Points on a hilly landscape, in no order, each with its height.
A ball rolls from a point to the lowest of its 2 nearest points, and stops where none of them is lower. Distance is the straight distance between rows; heights are no part of it.
z_179 h=41.4: [ 26  -9   2  43 -30  -9 -15 -32   5 -14  -6 -20  -6 -16 -36  28 -12 -14
  22  17 -38 -29]
z_21 h=22.4: [ 21  24   5 -27  13   0  76  15 -54 -13 -23 -17  72   2  59 -13  70  72
  30   9  12  -4]
z_718 h=43.9: [-17  52  25  -4  38  63 -12   2  55  15 -55 -19 -10 -60   4 -24 -45   0
 -37  12   9  14]
z_170 h=21.2: [ 21 -14 -16 -16 -10  15 -66 -27 -25 -52  18 -15  -2 -14  -6  13 -86 -30
  20 -19  -8  15]
z_768 h=33.5: [ 36 -42  15  23 -25  41  11   0 -26   2  16 -23 -16 -71  29  20 -42  33
 -20  19   9  43]
z_288 h=25.1: [ 20  13   1  -9 -21   8  28  -8 -18   8 -48  -1  31   7  37 -34  76  -4
  28  19  -1   2]
z_185 h=58.2: [-33  19 -21  10 -30 -17  43  24  -6 -11 -34  25  15   2   7 -37  69  -7
  34  12  38 -39]
z_936 h=48.4: [ 13  24  25 -23   0  -2  30 -10   9  75 -43   5  -5  14  28   1  74  -4
 -19 -16  20   9]
z_360 h=29.4: [ 13  -6   0 -29  -8  23 -53 -13   3 -16  10 -32  26   3 -29  14 -20  10
  16   1 -48  19]
z_659 h=46.6: [ 40  12 -18  -5 -17  25  24 -19 -20  37 -28  -7  -7 -45 -15  40   0  11
 -13 -11 -15 -16]
z_98 h=29.2: [ 63 -44 -13 -28 -28  26 -33 -65   6 -30  -3 -49 -19 -36   3  45 -78 -15
 -13 -15  20  37]
z_993 h=43.6: [-12  44 -31  -9   1  13 -19  37 -17 -19   1  19  -4  -4 -16 -35  15  -8
 -19  -7 -17   7]
z_621 h=42.2: [-35  29  14 -30   1  -3   0  12  19 -58  17  27  -3  43 -14  -5   7   8
  13  22 -14 -31]
z_881 h=49.0: [ 14   0 -22   1  -6  -1  -3   7 -22 -23   8 -31  13   3  -3 -24  37 -40
 -13  31  16 -34]
z_492 h=50.4: [-48  20  43   2  -1  -3   5  -2   1 -11   0  22 -38  33 -13  39 -48 -12
 -21  35  11   1]
z_548 h=48.1: [-47  40  33   9   9  54 -36   3  39  13 -15 -49 -19 -58  -7 -24 -18  -3
 -30   2 -15  -4]
z_10 h=38.5: [ 24   1 -17 -16 -18 -24  63  -2 -26 -28   7  31  47  48   9 -33  75   2
  30  26 -34 -20]
z_14 h=64.7: [-18   7   1 -41   8  -7 -18  11  12  27   5 -10  39  29 -38  -8  44  -2
   5  -1 -17 -11]
z_420 h=16.8: [ 43 -63  -3 -20  -1  62  15 -15 -32 -32  27 -17   6  -1  38   4  -4  19
  12  -4 -11 -30]
z_176 h=55.7: [-29  38 -12  16  -8 -31 -34 -12  21 -54  -1   8 -38 -11 -32 -21 -34 -25
  -9 -23  -1  10]
z_207 h=58.3: [-16   3   4   8  10 -29 -39 -37  13 -36  40 -10 -35 -20 -31 -32  -7 -18
  13 -50  -8 -14]
z_141 h=61.7: [-29  26  -8  -8   5   6 -13  43   5  -5 -27  33  39  22  15 -19  16  39
  17  25 -23  22]
z_815 h=36.1: [-14  11 -11 -42 -33  -5  35  14 -17  -2 -13  54  30  56  11 -15  46   7
  29  16 -27 -26]
z_898 h=53.3: [ 37 -18 -53  -6 -16 -27  55   8 -26  44  15  22   2  28 -20  23  51   5
  -7 -20   0 -24]
z_515 h=59.5: [-34  34  15 -14 -43   6 -30 -11  36 -22  10 -24  -6  13 -35  -8  37  -6
   9  24 -35  20]
z_48 h=37.8: [ 14  10  -1 -35  18  39 -33   1  16  38 -40   3 -15  11  -1  10 -44 -47
 -36  -8  16  51]
z_80 h=56.5: [ 26 -34 -19  32   2 -12 -27  14 -18 -41  12 -18  12  10   2  21 -55  -8
  -2  32  -3   9]
z_566 h=47.1: [ 61 -37 -33  -6  28 -14  17   4  -4  -4   1   6  34   5  33  27  11  28
  -5 -19   7 -15]
z_783 h=48.9: [ 54  -4 -21  14  34   8  55 -12 -49  12 -16  -6   2 -50  -9  14  26  13
 -10 -20 -14 -19]
z_961 h=58.0: [-99  27   0  17  21 -28   2  33  17  -9  10   9 -26  57 -22 -70   7  -4
 -25 -15 -23  12]
z_108 h=52.3: [-55  19  13  39   6 -27 -25 -22  22  -7 -17  -7 -60 -16 -18 -35 -10 -36
 -17 -26  19  36]
z_383 h=52.6: [-10  24  33  18  33  19 -49 -11  23  -4   1 -38 -20  -7 -15 -22 -13 -34
 -18   9 -26 -12]
z_411 h=55.2: [-30  -1  -5  30 -12 -26   6  29   5  46  27 -15  32  19 -24 -25  60  10
  25   7 -18  37]
z_211 h=56.2: [-27 -24   5  15 -18   1  16  16 -15   0 -23  -4  25  -6   0  11  11   6
  43  22  21 -23]
z_614 h=22.8: [  9 -36  23 -22  26  12  -1  14 -15  31 -19 -14  74  25  54  -1  53  41
  29  -5   8   9]
z_807 h=17.5: [ 33   2  29 -50  -4   8  38 -16 -21   8 -43   6  56  15  74   0  66  58
  37   1   2  26]
z_119 h=35.2: [ 23   0   2 -69  44  51  -6 -11   8  29 -24  13  -4  -8  12  16 -55  -6
 -37  -7  41  14]
z_284 h=32.6: [ 71 -54 -30 -14   2  18  27 -41 -11 -19  41  -6 -26 -14   5  45 -49  41
 -17 -36   5   5]
z_345 h=31.6: [  1 -16 -11 -23 -53  -2  44  -1 -23  -5 -24  23  27  22  16  11  65  23
  46   9  15  14]
z_255 h=34.1: [-47  -1  14  -2  27   5   4  20  -2  43 -26   9  60  23  21 -33  55  45
  53 -22  -9   6]
z_306 h=55.6: [-11   2  30   0   2  22 -42  -3  -9  -8  37 -37  -5  17 -19 -38  21 -37
   2  -4 -46   1]
z_588 h=44.5: [ 32 -24 -22 -15  -4 -15 -22   5  21   1   0  13   2 -11   8  35 -18  31
  18 -29  12  12]
z_751 h=39.4: [ 34  29  -5   3  45  28   7   8  30  44 -32   2  -4 -77  11  17 -43  -5
 -53  25  30  25]
z_676 h=65.7: [-46  11  10 -35  53  -2 -43  15  30  21   2 -19   5  25 -31  -2  -7  -9
  -5 -11  -1  -5]
z_591 h=46.2: [ 27 -31 -10  28  -7 -22  11 -17 -19 -28   8 -17  19  -4 -30  21  15  14
  38  -1 -31  14]
z_877 h=23.8: [ 18   0  -9 -13  31  10  21  31 -13 -32 -13  14  13 -14  52  -2   0  21
 -21  33  25 -25]
z_582 h=54.4: [ 25 -36 -15  23 -21 -47 -33   3   2 -33  23   5   5  53 -12   1 -19 -23
  14  24 -15 -13]
z_722 h=46.8: [-36  14  33  52 -21 -20 -19 -25 -12 -11  28 -12 -43 -25 -21 -17 -22  -7
   1 -34   4  59]
z_926 h=37.1: [ 41 -14  -5  22 -46 -24 -19 -53  16 -32  33 -15 -32 -38 -21  47 -53   6
   9 -14 -30  -9]
z_489 h=53.5: [ -3  -8  -5   3 -39 -14  57 -30  15 -18  33  27 -15 -12 -29   5  53  12
  41  -8  -4 -63]
z_143 h=55.5: [-28  41 -14  23  23 -23 -20  10  -5   1  -8  18 -49 -14 -25  10 -73 -18
 -37 -16   5   8]
z_405 h=46.3: [-25  -9  22  39  -3 -20 -10 -23   9  -9  34  -2   2  14 -34   4  17  -5
  16  10 -39 -50]
z_215 h=59.0: [ 12 -17 -15  22  23  -8 -26  26 -15 -33 -15  20  36  12   5 -19 -19  17
  28  15 -11  19]
z_616 h=34.5: [ 54 -40 -15  26 -34  -1  15 -50 -25 -32  48   1 -55 -36   5  34 -57  24
 -16 -21 -16 -27]
z_366 h=35.7: [ 10 -42  -1  12 -15  12 -22 -19 -46  16  33 -11   0  -3 -14  36 -75  -4
  15 -50  -5   3]
z_655 h=48.3: [-47  40  37 -12   4  18  -9  -2  38 -12 -32   0 -39 -13 -11  28 -33  10
 -21  12  17   9]
z_166 h=28.3: [ -3  37 -15 -10  26  33  11  48   8  11 -46  22  -2 -25  45 -25 -21  12
 -42  23  30  -6]
z_523 h=39.2: [-55  30  28 -25  -5   3  37  29   3   0  19  54  -6  68   4 -26  38  14
  16  24 -18 -19]
z_417 h=20.4: [ 52 -14  -2 -41  11  48  21   4 -44 -10  -1  13  11 -11  45  21 -20   8
 -28  17  -2 -29]
z_406 h=22.2: [ 12  -7  16 -17   8  46 -18   4  19  16   7 -13  10  -4  19  19   1  10
  -7  13 -34 -10]
z_692 h=53.7: [  3  32   9  -5  43  11   3   2  23   8  -2  17 -45 -15  -3   8 -77 -33
 -63  17  21  20]
z_688 h=43.4: [ 40  29  -1  18  18  24   8 -11   9  23 -43 -19 -17 -80 -15  11  -4 -17
 -31   9   1   1]
z_717 h=55.8: [-15   6 -30  11 -36 -46  59   9  34  -6  17  36   4  18 -18 -27  70   0
  37   4  13 -52]
z_355 h=63.4: [-37  29  13 -19  62   9 -44  23  38 -10 -43  -7  23  25  22 -33  10   2
  -6  -3 -11   8]
z_747 h=51.1: [  1  22 -24  -9 -11 -11  34   5   0  46 -34  27  -3   5 -16  18  59 -11
 -15 -11  11 -10]
z_102 h=31.0: [ 90 -52 -18 -30   5  32   9 -50  17 -20  -5 -32 -20 -31  38  45 -39  16
 -26  -6  18   9]
z_678 h=41.0: [-33  10  13 -21  36 -19  24  13  15  33 -14  23  18  44  32 -31  56  16
  19 -21  15   1]
z_278 h=50.2: [-33  -3 -19  14 -49 -33  25   7   5   3  52  33 -32 -12 -28   2  15   0
  23 -33  29 -46]
z_739 h=51.8: [  2 -42 -39   0  -9 -40 -23  12 -19 -33  19 -18  19  32 -13  -5  18 -54
  11  15  22 -15]
z_520 h=46.4: [ -5  55  29 -26  39  35   7 -13  46 -30 -39   5 -10 -60   1  17 -38  16
 -18  15  25  14]
z_518 h=46.1: [-46  -2  24   2 -25  -1  16   0   1  21  21  25 -35  23 -10   9  18   6
  -3  -7  28 -16]
z_451 h=45.2: [ -4  21  10 -22  40  -2   6  17  10  36 -35  12   3  19  49 -16  49   1
 -28 -14  25  47]
z_857 h=30.5: [  3   0   7  -2  -6 -19 -32 -43  -5   5   3 -26 -49  -4 -25   5 -55 -73
 -22 -22  21  20]
z_437 h=28.0: [ 41 -29  20   8  -2  58 -17  -8   1   9  21 -38   4 -29  29  31 -44   8
 -18  37 -17   8]
z_390 h=44.6: [-32  21  29 -11   0 -20  39  -3  31 -49  -7   6  11  39  10  -3  55  20
  18  54   1 -25]
z_594 h=62.2: [ -4  17  12 -18 -30  -4   5 -34  10   6  15 -23  29  27 -54   8  56 -15
  26  27 -50  -4]
z_592 h=40.5: [ 28  26 -35 -29   1   4 -36  25  -6   2 -15  24  -8   3   0  -9 -36 -34
 -47  -4  -6  28]
z_909 h=34.0: [  5  15 -12   7  36   9 -15  35   1  24 -23  19   4 -44   5  11 -49  19
 -23  -2  15  -6]
z_59 h=40.4: [-13  -3  20  37 -14  12  -1  -2 -14   5   7 -10 -30 -49   6  14 -35   6
  -5  -8  27  52]
z_50 h=40.2: [-27 -38  17   9 -46  14 -43 -16 -15  22  22  18 -25 -10   5  29 -73   3
  32 -28  -8 -42]
z_843 h=54.1: [-70   7 -14  25   1 -42 -17  48  41  20  25   6   2  47 -21 -43  21   2
  -5 -16  12  12]
z_101 h=61.5: [-36  -7  16  53  19 -18   6  45  -6  43   7  14  22  23  -9  -5   3  13
   5   9 -28  14]
z_954 h=26.0: [ 30 -17 -10   9 -27 -10 -39 -60 -26 -22   0 -30 -26 -19  -8  29 -92 -59
  -3 -10  29  38]
z_921 h=31.1: [ 10  22  30  10   0 -35  38 -19   4 -21 -93 -11  39  17  46 -12  73  -1
  39  40   6  10]
z_507 h=46.5: [  1  51 -21 -15  -2   7   8  24 -22  -6 -33   8  17   3 -10 -49  53 -32
 -27  29  -8 -21]
z_864 h=51.3: [-36  -6  36  19   1   3   1  20   3  14  37 -24   4  22  -8 -29  32 -23
  -6  22 -15 -28]
z_786 h=35.6: [  8 -11   3   4 -32 -25 -33 -38   3  33  33   9 -56   7 -13  24 -33 -29
  -8 -50   3  22]
z_805 h=52.2: [  6  12  12  10   9 -19 -17  -1  14 -22  33  -9 -32   8  -7  43 -59 -38
 -47  34  13   2]
z_499 h=38.0: [  8 -37   0  48 -11 -28 -16  36 -13   0  61  -7   2  -6   5 -15   0   9
   4   1   3  -9]
z_780 h=46.9: [-17 -19 -26  36 -27 -24 -23  49   5  33  51  20   3  17 -11 -40  22  12
  18 -24   1  24]
z_695 h=51.2: [ 31 -30 -26  26  25 -33  68  -8 -44  22  -3 -13  15   2 -15  22  41   2
  -5 -10  -4 -37]
z_58 h=51.5: [ -7 -19  -9  48 -15 -41  39   9 -10  10  12   1  25 -11 -35  16  15  21
  36   2  13  -5]
z_913 h=41.3: [-31 -33  10 -11 -39 -22 -10 -15  -3   9  39  16 -19  33 -18  12 -20  -4
  29 -27  15  10]
z_274 h=41.1: [ 30 -19 -16  22  -4 -30  56  -3 -25 -40  13  20  39  33  26 -34  55  28
  27   7  -2  25]
z_757 h=29.7: [  9 -53 -11  21   6  -2 -28   8 -50  18  50 -29  19  -1   0   2 -20  -3
   5 -31  -4 -22]
z_456 h=40.0: [-18   1 -25   1  -9   1 -39  24  22  27   0  28  -6 -28 -13  20 -45  18
   9 -34  14   0]
z_146 h=61.0: [-81  27  21   4  35   7  -7  23  25   7 -37 -20  -9  27  12 -66  22  -9
 -13  -3  -2   1]
z_526 h=33.0: [ 72 -24   3 -33  44  36  11 -10  29  12 -11   8 -15 -28  46  25 -65  -2
 -28   5  36  15]

Where does a ball stop that starts at each point below?
z_898 -> z_807
z_176 -> z_406
z_143 -> z_718
z_695 -> z_420
z_676 -> z_757
z_588 -> z_420
